A landscape with many valleys, sampled at points; each row gives a point and its height.
A ball rolls from a point to whichever of its 3 nearest points has the largest drop for the distance, and stops where none of them is lower. Distance is the straight distance between rows; heights are no part of it.
<177>: 32 1 25 24 -38 11 29 17 -4  h=188
<731>: -49 -32 6 -60 -13 3 -21 -19 -48  h=621
<776>: 65 -13 18 39 -29 39 5 6 -33  h=186
<172>: -23 3 -4 15 4 -25 26 13 103  h=276
<868>: 54 7 20 19 -40 18 8 28 -17  h=245
<775>: -98 10 -23 17 36 -42 19 17 18  h=333
<122>: -43 28 -52 -14 64 -34 -27 -33 -20  h=922
<831>: -47 2 -18 20 32 -28 16 18 81  h=231
<564>: 16 47 13 20 38 12 -14 36 84  h=538
<249>: 45 -44 -1 44 -43 24 50 -23 3  h=404
<969>: -28 54 -21 32 46 -9 -9 15 41  h=641
<826>: -48 -16 -4 -46 37 -2 -32 -10 -21  h=629
<841>: 63 -1 5 4 -22 29 -30 0 -52  h=475
<413>: -1 14 -1 -39 -8 0 -28 -7 -27  h=147
<905>: -54 11 -16 -21 40 -14 -30 -8 -3  h=697
<21>: 23 -29 5 15 -28 36 7 -2 -67  h=174
<842>: 18 -14 8 15 -44 19 14 13 -35  h=206
<456>: 64 11 26 39 -40 11 18 20 22  h=175
<278>: -50 -27 20 -24 -20 -18 33 8 15  h=388
<163>: 40 -70 -18 45 -29 61 37 -48 27  h=482
<372>: 47 -67 3 31 -11 51 62 -32 -28  h=416
<354>: 18 -4 15 2 -33 -17 24 17 63  h=170
<120>: -15 43 7 42 46 -9 -9 34 79  h=499
<198>: -60 -22 -12 18 20 -40 27 17 73  h=133
<714>: 55 -32 15 43 -21 46 17 0 -45  h=146
<735>: -18 18 2 33 27 -25 24 28 109  h=326
<754>: 22 -20 -7 -22 -27 8 -19 -15 -85  h=351
<188>: 25 -19 -8 27 -67 2 33 -20 37  h=449
<126>: -41 56 -48 14 49 -34 -43 -23 -2  h=848
<100>: -12 18 29 12 15 -11 12 25 77  h=288
<956>: 29 9 -8 -67 25 -13 -26 -26 -31  h=199
<462>: -6 -15 1 -4 -25 -26 19 0 96  h=215
<131>: -16 -16 20 -13 -34 -6 34 12 7  h=308
<668>: -63 -28 10 -46 8 -4 -6 -1 -29  h=527
<464>: -46 87 -39 5 43 -51 -22 -48 -17  h=942
<282>: -3 -3 25 -1 -40 -7 28 13 23  h=242
<723>: -26 60 -15 46 46 -13 -4 29 67  h=530
<653>: 10 12 29 8 -10 -17 22 25 81  h=213
<414>: 78 19 22 40 -23 43 -10 17 -25  h=247
<78>: -21 70 -37 19 47 -22 -37 -13 14  h=904
<968>: 65 -23 -12 -28 -8 0 -29 -23 -90  h=295
<793>: 13 -38 9 21 -41 13 30 -9 -44  h=256
<616>: -67 8 -23 -4 45 -7 -26 -5 -18  h=671
<378>: 41 9 26 23 -46 4 26 15 34  h=92
<152>: 24 -69 -7 39 -31 37 50 -37 -24  h=450
<915>: 10 20 -4 -41 26 5 -36 -10 -5  h=191
<635>: -12 -63 -10 -1 -27 28 10 -30 -103  h=258
<574>: 34 12 2 -37 -11 1 -25 -4 -30  h=161
<102>: -52 50 -20 36 39 -11 -5 24 40  h=572
<361>: -4 0 6 -32 -3 15 -25 9 -8  h=183
<88>: -85 51 -58 1 34 -38 -20 -30 -26  h=943
<924>: -73 27 -40 11 46 -14 -20 17 11  h=632
<390>: 81 2 -5 -20 -29 -3 -27 -28 -73  h=403
<766>: 55 -33 -5 12 -27 30 -33 -16 -74  h=471
<74>: 19 43 -2 -17 47 -6 -49 -3 20  h=314
<609>: -14 -33 7 -7 -50 7 31 3 -36  h=294
<595>: -27 11 14 16 44 -12 6 22 69  h=391
<9>: 53 -17 8 45 -38 29 26 18 -29  h=220
<689>: -64 -15 1 -18 37 -11 -3 13 5  h=268
<447>: -28 3 10 -27 18 4 -9 8 9  h=322
<411>: 42 32 11 -39 11 9 -42 3 5  h=205
<146>: -30 -19 25 -31 -18 -12 24 8 2  h=386
<384>: -10 -47 3 13 -31 26 13 -4 -75  h=200
<453>: -70 -14 -13 -2 21 -24 20 24 54  h=113
<48>: -57 -25 8 -37 9 -11 9 10 -17  h=448
<185>: -49 8 -2 -5 37 -17 4 21 32  h=120
<430>: -12 -47 0 18 -37 17 32 -7 -65  h=227
<388>: 7 -29 -4 32 -62 -3 43 -15 12  h=439
<711>: 0 17 -22 -31 61 -4 -39 -19 -6  h=376
<575>: 6 35 -33 -3 75 -57 -24 -42 -20  h=815
<405>: 24 -5 -2 -61 -11 -9 -33 -25 -65  h=134
<133>: 67 29 2 -50 -16 4 -44 -9 -30  h=178
<247>: 42 44 41 -1 -3 20 -13 41 41  h=398
<297>: -86 -20 0 -12 30 -26 8 22 9  h=313
<469>: -15 -20 11 -40 -31 2 -2 3 -55  h=663
<266>: 46 0 -10 -53 -6 -27 -26 -30 -69  h=182
<360>: -12 31 -9 -1 50 -2 -31 4 19  h=549
<591>: 78 -33 22 59 -18 50 32 -13 -3  h=261
<860>: -11 44 -35 -8 60 -26 -44 -35 8  h=680
<743>: -31 -15 3 -4 -43 -25 17 -7 93  h=277
<584>: 77 -50 13 45 -14 51 60 -34 3  h=341
<943>: 37 25 27 -15 -25 20 -26 22 -4  h=303
<349>: -22 -5 38 -20 -7 -3 9 21 25  h=468
<899>: 26 21 24 -7 -24 11 3 25 0  h=287
<209>: 15 16 19 -13 -10 20 -7 28 23  h=332
<646>: 81 -18 -18 -10 -8 11 -25 -26 -83  h=387
<452>: -46 -11 14 -26 6 -8 12 20 2  h=371

Call two points neighbours if one is among the 3 nearest of the other. Go from one point of each pair to the other, from neighbour to neighbour, staying as low as possible. Name the highest point that can't be avoided.
<453> and <354> | <172>
<354> and <21> | <842>
<413> and <405> | <574>

Where does a ball stop that starts at each point below?
<868> | <378>
<564> | <354>
<133> | <413>
<452> | <413>
<831> | <453>
<131> | <354>
<841> | <714>
<172> | <354>
